Points on a hilly landscape, in no order, each with its height.
From any point a ball takes the steepest step (drop divided by distance) to one of its 6 nearest points. It stops when none of these is lower. Distance is the straight distance between rows; heights are no part of it.
<1076> height 243: [3, 4, 15, 0, -4, -1, 1, 3, -1, 4, -5, 12, -7, -5, -14, -15, 2, -8, -5, 10, -1, 8, -4, 15, -7, -3, -2, 1, -1, 4, -10, -3]
<183> height 545: [13, -1, -23, 7, -18, -4, -5, -11, 1, -5, 15, -3, 15, 15, 12, 2, 4, -1, 6, -6, -3, -3, -5, -35, 5, 1, -1, -1, -23, -6, 10, 0]
<936> height 380: [-3, 2, 19, -1, 9, 2, 7, 0, -3, 2, -9, 7, 0, -2, 0, -4, -4, 2, -10, 8, 4, 6, 0, 12, -2, -2, -2, -1, -4, 1, -9, -3]
<972> height 393: [15, 0, -13, 4, -17, -7, -10, 2, 7, 4, 12, -5, 3, 13, 5, 1, 16, -9, 11, -19, -5, 1, 3, -28, 0, 8, 11, 0, -5, 10, 12, -2]
<318> height 472: [8, 1, -6, 2, -24, -1, -3, -16, -5, -6, 6, 0, 8, 7, -4, 2, 9, 2, 12, -4, -4, 0, 0, -12, -2, 3, -7, 5, -12, 1, 7, 5]
<963> height 266: [-12, -3, 16, 1, 26, 22, 26, 19, -2, 0, -14, 12, -16, -17, 8, 12, -25, 6, -16, 8, 2, 4, -1, 19, 6, -10, -7, -7, 6, -2, -6, 13]
<585> height 191: [-17, -2, 17, 5, 23, 19, 18, 13, -6, 3, -16, 8, -12, -14, 6, 14, -23, 5, -12, 12, 0, -5, -2, 21, 5, -10, -2, -3, 10, 2, -13, 8]
<86> height 19: [2, -17, 0, 1, -12, 3, -9, -39, -11, -13, 4, -1, 19, -10, -5, 2, 2, 3, 0, 10, 1, 1, 11, 1, -4, 2, -4, 27, -15, -24, -1, -1]
<798> height 582: [2, 1, -8, 5, -11, 1, 2, -7, -5, -4, -2, 6, 10, 3, 5, 3, -5, 2, -2, -11, 0, 3, -6, -14, 3, 0, -3, 2, -14, 0, 2, 0]
<621> height 352: [-1, 1, 10, -6, 0, -4, -8, -1, -3, 3, -2, 0, -3, -2, -16, -21, 7, -10, 7, 11, 1, 7, 1, 5, -6, -2, 0, 6, 3, 1, -2, -4]
<50> height 400: [9, 9, 3, -4, -4, -8, -13, -6, 3, -6, 8, -1, -7, 3, -22, -24, 11, -5, 5, 13, 1, 3, 8, 0, -2, -6, 0, 10, 11, 2, 3, -1]
<1012> height 639: [0, -17, -11, 4, -17, 0, -9, -47, -5, -13, 12, 1, 20, 0, 4, 8, -2, 4, 8, 5, 3, -13, 7, -13, 2, 1, -7, 14, -26, -21, 7, 1]
<1010> height 374: [-6, 11, 5, -3, 2, -2, -3, 21, 11, 13, -7, 3, -14, 2, -1, -3, 6, -2, -4, -8, -1, 6, -12, 7, 1, 0, 4, -14, 7, 10, -1, 2]
<1001> height 410: [9, -13, -12, 4, -27, -1, -15, -27, -5, -9, 16, -3, 17, 13, -2, 5, 4, 5, 13, -7, -3, -9, 2, -28, 4, 4, -9, 7, -18, -7, 12, 2]
<1068> height 248: [1, 5, 14, -2, 12, -3, 4, -1, -7, 4, -9, 6, -3, -11, -8, -8, -7, -5, -7, 17, 2, 5, -3, 25, 1, -4, -5, 7, 5, -3, -19, -8]
<1051> height 299: [2, -2, 2, -7, -10, 1, -14, -26, -5, -8, 9, -6, 17, -1, -13, -9, 10, -2, 14, 11, -1, -13, 10, -5, -3, 0, 2, 23, -2, -13, 10, -3]
<85> height 295: [-4, 0, -1, -1, 20, 4, 11, 33, 11, 15, -1, 1, -17, -5, 13, 6, -13, 3, -9, -10, -5, -3, -4, 2, 1, -1, 9, -10, 14, 9, -6, 3]
<479> height 768: [6, -10, -20, 12, -17, -1, -1, -32, -8, -10, 17, 4, 21, 6, 13, 9, -4, -1, 7, -6, 3, -6, -11, -28, 12, 5, -5, 6, -26, -14, 6, 0]
<637> height 388: [-12, 11, 5, 0, 14, 1, 12, 18, 5, 5, -9, 9, -11, -3, 2, 3, -11, 1, -12, -5, -1, 2, -3, 10, 4, 0, -1, -12, 11, 8, -10, 4]
<192> height 219: [15, -6, -8, -1, -28, -8, -18, -30, -5, -10, 17, -8, 21, 17, -10, -4, 14, 4, 23, -1, 0, -9, 3, -20, -4, 7, -7, 5, -3, 3, 17, 1]
<180> height 267: [4, -7, 0, -15, -18, -8, -24, -44, -3, -10, 11, -11, 27, 5, -13, -6, 12, 3, 21, 2, 6, -18, 15, -3, -3, -1, 5, 23, -7, -24, 12, -11]
<610> height 571: [11, -2, -14, 7, -16, -4, -3, -4, 0, -3, 9, -3, 11, 12, 10, 2, 4, -6, 7, -13, 2, -7, -1, -28, 2, 1, 1, -3, -21, 4, 10, -2]
<821> height 99: [5, 6, 4, -6, -24, -17, -20, -19, 6, -5, 11, -13, 11, 27, -19, -13, 26, 11, 22, 7, 8, -3, 9, -14, -6, 2, -2, 1, 6, 5, 10, 0]
<1149> height 104: [15, 7, -7, -4, -24, -14, -20, -16, 1, -4, 19, -13, 19, 23, -8, -2, 21, -2, 23, -11, 0, -10, 10, -27, -6, 5, -1, 0, -1, 6, 13, 1]
<163> height 337: [5, 7, -5, -4, 3, -15, -3, 35, 16, 13, -2, -3, -22, 4, 5, -4, 10, 1, -4, -19, -4, 5, -3, -2, -2, 8, 8, -12, 10, 10, 5, 4]
<159> height 457: [-7, 17, 10, 0, 26, -6, -2, 10, 0, 13, -12, 6, -22, -22, -2, -13, -5, -10, -15, 19, 13, 11, -2, 34, 6, -16, 0, -11, 25, 8, -15, 0]
<373> height 420: [-12, 7, 15, 1, 24, 8, 7, 22, 5, 12, -14, 4, -18, -11, 2, 1, -7, 8, -17, 5, 4, 5, -7, 26, 1, -7, 4, -13, 22, 8, -17, 5]
<1007> height 537: [-4, -6, 8, -6, 2, 7, -1, -22, -12, -3, -4, 7, 13, -8, -4, -4, -3, -10, 0, 8, 1, 1, 5, 14, -3, -3, -2, 22, -11, -17, -7, -11]
<757> height 494: [6, 1, -10, -2, 9, -7, 1, 24, 11, 6, -5, -6, -7, 2, 11, 7, 7, -1, -7, -20, -1, -1, 0, -20, -2, 14, 14, -13, -5, 12, 6, -4]
<932> height 283: [-5, 14, 12, 1, 20, -6, 2, 11, 4, 10, -15, 8, -16, -13, -5, -10, -5, -4, -12, 21, 4, 15, -4, 26, 3, -13, -4, -10, 15, 3, -14, -3]
<321> height 35: [-16, -8, 9, 3, 15, 12, 10, 9, -3, -3, -11, 2, -4, -14, 5, 14, -16, 7, -11, 8, 3, -4, -7, 20, 6, -10, -4, 1, -6, 1, -14, -4]
<796> height 607: [7, 2, -10, 4, -9, -4, 3, 11, 0, -1, 6, -1, 9, 6, 8, 5, 4, -6, 4, -15, -3, -3, 2, -18, 4, 6, 4, -6, -10, 6, 8, -4]
<1031> height 197: [12, 3, -4, -6, -22, -9, -18, -15, 2, -11, 15, -5, 10, 19, -14, -3, 20, 1, 18, -3, -1, -2, 9, -13, -7, -1, 0, 2, 1, 7, 13, -2]
<808> height 446: [-6, 11, -1, -3, 27, 7, 8, 36, 18, 14, -10, -2, -32, -15, 8, -1, -1, 5, -13, -3, 4, 6, -6, 24, 2, 2, 2, -26, 33, 9, -11, 14]
<100> height 342: [-16, 4, 14, 1, 23, 8, 11, 8, -8, 7, -18, 9, -10, -17, 1, 3, -15, -2, -14, 19, 5, 0, -6, 31, 3, -9, -2, 0, 11, -2, -17, -4]
<885> height 389: [-15, -4, 4, 5, 6, 4, 15, -6, -9, -2, -13, 7, 14, -8, -1, 12, -13, 0, -7, 4, -2, 0, -4, 10, -2, -3, -5, 5, -14, -9, -8, -6]
<496> height 430: [-2, -5, 10, -2, 6, 7, 5, -11, -8, -5, -5, 9, 5, -13, -5, -13, -6, -9, -6, 12, -2, 5, 1, 25, -3, -5, 0, 18, -7, -11, -8, -16]
<1211> height 387: [2, 2, 12, -9, -3, 2, -5, -10, -6, -3, -7, 5, 2, -7, -16, -15, 4, -7, -2, 14, -7, 2, 5, 13, -2, -2, 2, 16, -3, -10, -6, -5]
<26> height 172: [7, 2, -1, -10, -14, -13, -20, -24, -4, -9, 10, -11, 20, 11, -19, -19, 16, 5, 21, 15, 6, -8, 16, -5, -7, 1, -1, 17, 3, -8, 14, -10]
<730> height 762: [4, -4, -14, 11, -16, -5, 11, -7, -8, -4, 2, 0, 15, 8, 12, 13, -3, 2, 2, -10, 1, -3, -8, -18, 7, 6, -3, 2, -24, -7, 3, -1]
<351> height 302: [-10, 9, 12, -4, 18, 3, 2, 6, 2, 13, -11, 8, -13, -20, -2, -7, -11, -9, -8, 19, 4, 12, -2, 32, 0, -12, -1, 1, 13, -3, -21, 1]
<651> height 361: [-9, -6, 8, 4, 6, 4, 8, -7, -10, -1, -14, 4, 9, -9, -3, 0, -5, 3, -7, 8, 1, 3, 1, 17, -5, -4, -5, 10, -12, -8, -12, -9]
<858> height 606: [-2, 18, 7, 4, 27, 8, 3, 24, 8, 16, -13, 2, -28, -14, 6, -5, 3, 3, -14, 11, 9, 8, -4, 32, -1, -15, -1, -12, 29, 7, -18, 6]
<981> height 264: [21, -3, -13, 3, -22, -7, -18, -9, 2, 0, 27, -13, 8, 22, 5, -1, 18, -8, 16, -17, -3, -12, 3, -39, -2, 12, 0, -7, -7, 9, 19, 0]
<929> height 550: [-2, -9, 2, 3, -9, 2, 9, -17, -9, -2, -8, 6, 16, -1, 2, 7, -3, 3, -4, 4, -1, 2, -4, 4, -1, 0, -4, 8, -18, -8, 0, 0]
<1208> height 581: [10, -4, -17, 5, -4, -7, -3, 14, 7, 2, 7, -4, 2, 10, 16, 9, 14, -3, 7, -17, -4, 4, -2, -31, 2, 11, 9, -9, -9, 11, 12, -2]
<108> height 596: [1, -7, 4, -1, -8, 5, 1, -18, -9, -9, -4, 1, 10, -3, -5, -1, 3, -6, 0, 9, 2, 4, 7, 5, 0, -2, -8, 18, -15, -11, -2, -4]
<845> height 781: [7, -15, -13, 9, -19, 1, -3, -37, -5, -11, 10, -1, 23, 4, 9, 12, -6, 1, 10, 4, 3, -5, -12, -22, 11, 10, -8, 9, -34, -20, 5, 2]
<1224> height 231: [-18, -8, 4, 2, 27, 24, 31, 22, -2, 6, -7, 11, -17, -14, 15, 16, -35, 2, -15, -1, -3, 1, -2, 12, 3, -7, 3, -6, 9, -3, -11, 15]
<457> height 453: [-9, 19, 9, -2, 22, -2, 2, 32, 16, 14, -12, 5, -30, -7, 5, -6, 8, 0, -14, -2, 4, 10, -6, 23, -3, 0, 2, -15, 26, 8, -12, 8]
<143> height 392: [-5, 0, -7, 6, -3, 0, 8, 5, -4, -3, -4, 4, 9, 8, 9, 12, -6, 3, -2, -15, -1, -1, -6, -15, 3, 0, 4, -6, -13, 0, 2, -3]
<61> height 224: [-12, 3, 12, -1, 12, 5, 16, 9, -5, -2, -18, 11, -3, -3, 0, 9, -14, 3, -11, 5, 1, 1, -7, 17, 1, -8, -4, -6, 7, 2, -13, -1]
<921> height 344: [-2, -12, -3, -9, -10, 7, -12, -38, -8, -8, 11, 0, 19, -1, -4, -2, -1, -9, 2, 3, -1, -9, 20, 7, -2, -8, 1, 31, -7, -26, -1, -5]
<124> height 192: [8, 7, -2, -14, -23, -16, -14, -18, 1, 0, 12, -16, 7, 15, -17, -21, 22, 9, 18, 7, 1, -10, 7, -7, -7, -1, -2, 10, 12, -1, 11, -9]
<154> height 460: [6, 0, 6, -3, -9, 1, -5, -5, -3, -5, -3, 2, 5, 2, -10, -6, 3, 0, 5, 5, -4, 5, 5, 1, -5, 0, 1, 9, -13, 0, 5, -3]
<693> height 237: [-7, 0, -4, 2, 4, -4, 13, 16, 3, -2, -2, 2, 7, 4, 12, 11, -8, 4, -4, -12, 0, 3, -4, -8, 4, 1, 3, -13, -1, 8, 4, -2]
<507> height 265: [-8, 2, 5, 4, 9, 4, 10, 16, -3, 2, -7, 6, 1, 4, 4, 12, -5, 4, -12, -6, 2, -2, -3, 2, -2, 0, -2, -7, 3, 6, -5, 1]
<498> height 487: [-3, -17, 0, -1, -10, 9, 0, -31, -10, -9, -4, 4, 23, -5, 3, 5, 0, -2, 4, 9, 2, 0, 4, 7, -5, 3, -3, 10, -18, -16, -1, -3]
<341> height 247: [-10, 1, 8, 4, 19, 14, 18, 16, 1, 1, -12, 3, -11, -4, 9, 12, -22, 6, -13, -1, -1, -6, -1, 15, 5, -4, -3, -8, 11, 2, -11, 5]
<434> height 110: [1, 3, 2, -4, 28, 8, 8, 41, 12, 16, -8, -9, -31, -11, 12, 5, -12, 7, -9, -12, -3, 1, -9, 9, -3, 13, 8, -18, 27, 13, 2, 3]
<684> height 432: [3, 5, 1, 4, -9, -5, -5, 20, 7, 9, -1, 1, -11, 7, 0, -4, 7, -3, 4, -15, -5, 8, -2, -4, -2, 5, 4, -9, 3, 10, 0, 6]
<901> height 280: [-4, 13, -2, 2, 12, -5, 3, 36, 17, 14, -6, -4, -26, -7, 3, -7, 6, 4, -7, -14, 1, 3, -6, 7, -2, 11, 8, -20, 21, 7, -1, 3]
<871> height 326: [10, -1, -4, 4, -19, -5, -7, -2, 5, 0, 8, 0, 2, 16, -9, -5, 18, -6, 6, -8, -7, 3, 4, -13, -2, 1, -3, -2, 0, 10, 9, 6]
<776> height 522: [-4, 13, -3, 2, 24, -5, 3, 36, 17, 18, -8, -2, -37, -13, 9, -9, 10, 4, -10, -5, 3, 7, -1, 26, -1, 6, -2, -25, 37, 10, -13, 9]
<780> height 333: [6, 8, 0, -5, -15, -2, -8, 1, 3, -7, 4, 2, -7, 8, -17, -10, 12, -3, 3, 3, -2, 7, 4, -4, -3, 0, 0, -4, 7, 11, 6, 2]
<491> height 369: [10, -7, -19, 3, -22, -5, -10, -24, -5, -9, 24, -4, 18, 18, -1, 3, 7, 2, 16, -9, -2, -6, -2, -34, 4, 9, -8, 6, -15, -7, 17, 1]
<492> height 181: [8, 4, -2, -10, -23, -21, -20, -27, -1, -5, 22, -15, 17, 18, -14, -14, 28, 11, 23, 6, 5, -13, 9, -17, -11, -1, -5, 11, 6, 1, 15, -1]
<176> height 898: [-5, -11, -20, 13, -8, -3, 10, -20, -3, -12, 6, 2, 17, 8, 14, 23, -15, 7, 2, -5, 2, -3, -14, -25, 15, 3, -1, 6, -31, -17, 3, -1]
<579> height 323: [8, 7, 6, -8, -11, -6, -10, -18, -1, -4, 9, -6, 3, 8, -19, -18, 11, -1, 9, 10, -1, 4, 8, 3, -6, 1, -2, 15, 4, 3, 7, -4]
<53> height 383: [2, 15, 11, -4, 14, -7, -4, 20, 10, 12, -8, 4, -35, -15, -8, -18, 9, -3, -15, 14, 5, 19, -3, 24, 1, -13, 1, -20, 28, 9, -18, 9]
<339> height 241: [0, 7, 7, -5, 0, -1, -1, 9, 0, 6, -8, 3, -11, 2, -11, -10, 2, -5, -9, 4, -1, 11, -2, 11, -3, 0, -5, -5, 1, 10, -6, 0]
<1130> height 454: [-3, -8, 7, -7, -5, 3, -10, -27, -8, -8, 4, 1, 12, -8, -9, -8, 0, -10, 10, 4, -4, -9, 16, 6, -3, -3, -1, 28, -4, -17, 0, -8]
<186> height 290: [10, -12, -5, -9, -20, 2, -23, -37, -4, -13, 9, -12, 29, 6, -11, 0, 7, 13, 18, 7, 1, -12, 15, -11, -4, 1, -1, 22, -7, -20, 11, -7]
<1026> height 100: [-9, 5, 7, 3, 24, 19, 14, 32, 8, 9, -11, 2, -20, -12, 8, 7, -17, 7, -10, -4, 0, 2, -7, 17, -2, -3, 2, -15, 20, 10, -9, 10]
<938> height 405: [3, 0, 2, -7, -14, -2, -9, -17, -6, -6, 6, 0, 7, 1, -11, -10, 7, -5, 10, 13, -4, 4, 4, -2, -7, -2, -6, 12, -3, -2, 10, -1]
<363> height 416: [2, 0, 6, 6, -5, 4, 5, 3, -6, 2, -8, 10, 2, 4, 0, 2, -2, -5, -3, -1, 0, 7, -2, 6, -3, -6, 0, -3, -8, 3, -5, 3]
<1155> height 34: [-4, 8, 10, -2, 14, -6, 0, 7, 3, 6, -12, 4, -12, -7, -8, -15, 3, -7, -9, 14, 5, 7, -5, 20, 0, -9, -3, 1, 4, 6, -17, 2]
<976> height 221: [-3, -2, 1, -3, 28, 14, 13, 41, 8, 8, -5, -3, -28, -14, 17, 11, -17, 2, -12, -11, -1, 4, -5, 8, -3, 9, 11, -10, 26, 11, -2, 8]
<841> height 336: [-10, 10, 14, 0, 23, 14, 14, 13, -2, 4, -14, 5, -11, -9, 3, 11, -13, 8, -15, 13, 7, -1, -7, 28, 4, -6, 1, -6, 14, 4, -13, 6]
<739> height 263: [-9, -3, 2, 6, 8, 2, 14, 3, -5, -2, -7, 11, 6, 0, 7, 16, -15, 3, -7, -4, -1, -5, -5, 2, 4, -4, -2, -1, -9, -3, -3, -1]
<165> height 43: [-7, -3, 0, 5, 9, 0, 17, 17, 4, -3, -7, 1, 4, 2, 12, 15, -13, 4, -5, -6, -2, -1, -5, -10, 1, -6, 3, -7, -4, 4, 2, 1]
<888> height 198: [2, -5, -5, -4, 24, 5, 10, 39, 8, 7, -6, -9, -29, -9, 13, 10, -7, 6, -10, -10, -2, -1, -5, -2, 1, 12, 11, -18, 22, 14, 2, 2]
<572> height 262: [6, -8, 4, -5, -11, 0, -18, -36, -4, -8, 9, -7, 22, 3, -12, -4, 9, 0, 14, 8, 4, -15, 12, 2, 0, -3, 7, 26, -3, -22, 8, -7]
<920> height 196: [-3, 1, -4, -5, 22, 4, 10, 44, 10, 13, -7, -9, -26, -7, 13, -1, -7, 5, -5, -12, -2, 6, -6, -1, -3, 19, 12, -16, 22, 13, 2, -1]
<44> height 166: [-15, -8, 6, 12, 19, 15, 20, 15, -3, -7, -6, 5, -3, -7, 7, 21, -31, 3, -13, 1, -5, -5, -1, 9, 9, -4, 0, -4, 1, -3, -5, 3]
<597> height 18: [1, -11, -3, -7, -13, 8, -18, -41, -14, -13, 14, -7, 28, -2, -7, 2, 7, -1, 10, 1, 3, -9, 18, 3, 0, -1, 7, 25, -17, -31, 7, -3]
<958> height 289: [-8, -1, -1, 0, 21, 11, 16, 26, 5, 3, -5, 0, -11, -3, 13, 16, -16, 1, -12, -9, -6, -1, -4, -1, 8, 5, 10, -9, 12, 6, 3, 2]
<49> height 348: [0, 13, -1, -6, 1, -7, -6, 16, 9, 5, -9, 3, -23, 4, -3, -13, 10, -8, -8, 5, -2, 14, -3, 11, -5, -2, -2, -15, 8, 13, -3, 2]
<553> height 527: [12, -1, -17, 2, -7, -6, -6, 9, 4, 3, 13, -13, 1, 8, 7, 3, 17, -5, 7, -23, -6, -1, -1, -31, 0, 12, 8, -14, -9, 9, 14, -3]
<668> height 407: [22, -4, -23, 5, -20, -9, -15, -7, 3, -2, 21, -5, 20, 13, 14, -6, 12, -6, 11, -11, -1, -5, -1, -37, 9, 11, 1, -2, -16, 8, 16, 2]
<1047> height 305: [2, 9, 0, -6, -19, -5, -12, -10, 1, -2, 3, -4, -2, 11, -18, -16, 16, -8, 11, 6, -2, 3, 7, -2, -7, -1, -1, 5, -1, 12, 8, -1]
<568> height 682: [8, -4, -15, 9, -13, -3, 2, 1, -2, -6, 7, 0, 10, 8, 10, 5, 4, -6, 2, -15, -4, 0, -10, -23, 6, 1, 3, -6, -17, 5, 7, -5]
<515> height 242: [12, -2, -13, 3, -22, -9, -11, -6, 2, -4, 23, -10, 9, 19, -7, -2, 21, -6, 18, -11, -7, 3, 5, -32, 0, 5, -2, -5, -1, 13, 14, 1]
<561> height 232: [-2, 15, 16, 1, 14, -8, -6, 14, 6, 8, -5, 6, -23, -14, -8, -19, 7, -9, -8, 17, 0, 15, -2, 19, -1, -8, -8, -9, 13, 10, -12, -3]
<220> height 473: [3, -12, 1, 0, -18, 4, -11, -38, -8, -12, 9, 4, 20, 2, 0, 6, -1, 3, 14, 4, 3, -4, 4, -8, 0, 2, -8, 15, -21, -13, 4, 3]
<252> height 618: [4, -8, -2, 1, -14, 0, -2, -26, -14, -8, 0, 1, 20, -2, -5, -1, 0, 0, 9, 1, -1, 0, 2, -8, -3, -1, -5, 11, -17, -8, 1, -1]
<774> height 680: [-6, -7, -17, 10, 1, -2, 10, -5, -1, -5, 7, 1, 10, 2, 20, 23, -14, 5, -4, -7, 2, -9, -5, -22, 16, 2, 6, -3, -16, -5, 1, -5]
<822> height 68: [6, -3, -2, -4, -22, -12, -14, -23, -4, -13, 10, -11, 11, 17, -20, -9, 17, 5, 18, 11, 1, -6, 9, -11, -6, 1, -5, 15, -1, -6, 9, -5]
<951> height 403: [-4, 2, -3, -1, 7, 1, 11, 21, 9, 7, -5, 5, -5, 7, 6, 5, -1, 1, -6, -21, 0, 3, -5, -1, 0, 3, 6, -11, 4, 7, 2, 4]
<961> height 214: [7, 8, 1, -9, -23, -7, -17, -8, 4, -7, 15, -6, 4, 15, -19, -14, 20, -3, 12, 2, 0, 3, 8, -11, -2, -3, -7, 7, 10, 7, 11, 2]
<250> height 396: [3, -7, -3, -3, -18, 0, -12, -34, -6, -13, 12, -6, 19, 4, -12, -2, 6, 3, 17, 5, -1, -7, 12, -6, -4, 8, -6, 19, -15, -12, 8, -4]
<369> height 229: [-8, -8, -1, 7, 5, 3, 16, 8, -1, -4, -6, 2, 3, -2, 12, 16, -13, 2, -13, -7, -2, -7, -5, -8, 9, -6, -1, -2, -9, 0, 1, -3]
<348> height 433: [0, 5, -1, 1, -3, -1, 3, 10, 2, 4, -5, 4, 1, 5, -1, 3, 3, 0, -6, -11, -5, 5, -2, -5, -3, 0, 6, -5, -8, 6, -2, 2]
<423> height 476: [-10, 1, 17, 0, 34, 6, 9, 6, -10, 14, -17, 8, -11, -22, 5, 0, -27, -2, -22, 21, 5, -1, 2, 43, 5, -10, -3, 1, 20, 0, -22, -10]
<1150> height 481: [13, -8, -12, 4, -22, -5, -5, -11, -6, -6, 21, -3, 17, 16, 3, 5, 7, -1, 9, -14, -6, -4, -2, -26, 0, 0, -6, 2, -12, -1, 13, 5]
<694> height 612: [6, -10, -8, 5, -24, 3, -6, -36, -8, -12, 8, 0, 18, 2, 2, 8, -1, 3, 9, -2, -2, -1, -3, -22, 4, 2, -5, 6, -25, -16, 8, 5]
<350> height 222: [-14, -9, 7, 3, 16, 6, 14, -4, -8, -1, -15, 11, 4, -12, -1, 3, -14, 0, -17, 12, 4, 0, -2, 25, -4, -4, -4, 4, -2, -5, -14, -6]
<244> height 244: [-6, 1, -3, -6, 16, 0, 7, 39, 9, 14, -4, -6, -21, -4, 10, 0, -1, 1, 0, -19, -5, -1, -5, 3, 1, 9, 11, -17, 15, 14, 1, 2]
<590> height 500: [-11, 9, 16, 1, 30, 1, 10, 16, -1, 10, -16, 2, -22, -16, 2, -4, -13, -1, -16, 19, 5, 3, -4, 29, 2, -11, 0, -12, 20, 5, -18, 5]
<33> height 674: [1, -9, 0, 9, -16, -1, 4, -25, -11, -10, 3, 1, 16, -1, 2, 10, -4, 2, 10, 1, 0, -1, 3, -7, -5, 3, -5, 8, -23, -12, 4, -1]
<69> height 390: [-4, 11, 8, -4, 14, -4, 0, 32, 12, 13, -10, 5, -24, -5, 2, -7, 3, 4, -8, -2, -3, 5, -5, 17, -4, -2, 3, -19, 19, 14, -7, 12]
<113> height 190: [3, 1, -8, -1, 31, 2, 5, 47, 12, 17, -4, -10, -37, -10, 11, -2, -6, 5, -7, -11, -1, 5, -9, 9, -4, 18, 6, -18, 29, 14, 1, 4]
<846> height 218: [-8, -3, -7, 6, 20, 9, 19, 25, 6, -4, -3, -6, -7, -8, 11, 15, -23, 1, -7, -7, -2, -8, 1, -10, 3, -3, 9, -7, 2, 3, 5, 3]

Call two points neighbours if one is among the 6 nearest of the other. Go from one point of each pair to the other, from neighbour to neighbour, staying as low as possible. Name the highest point that can't be avoided.
<597>, <1155> => <621>
<1026>, <321> => <1224>
<321>, <165> => <846>

For each start below, name the point where the ball stops.
<668> => <822>
<972> => <822>
<553> => <822>
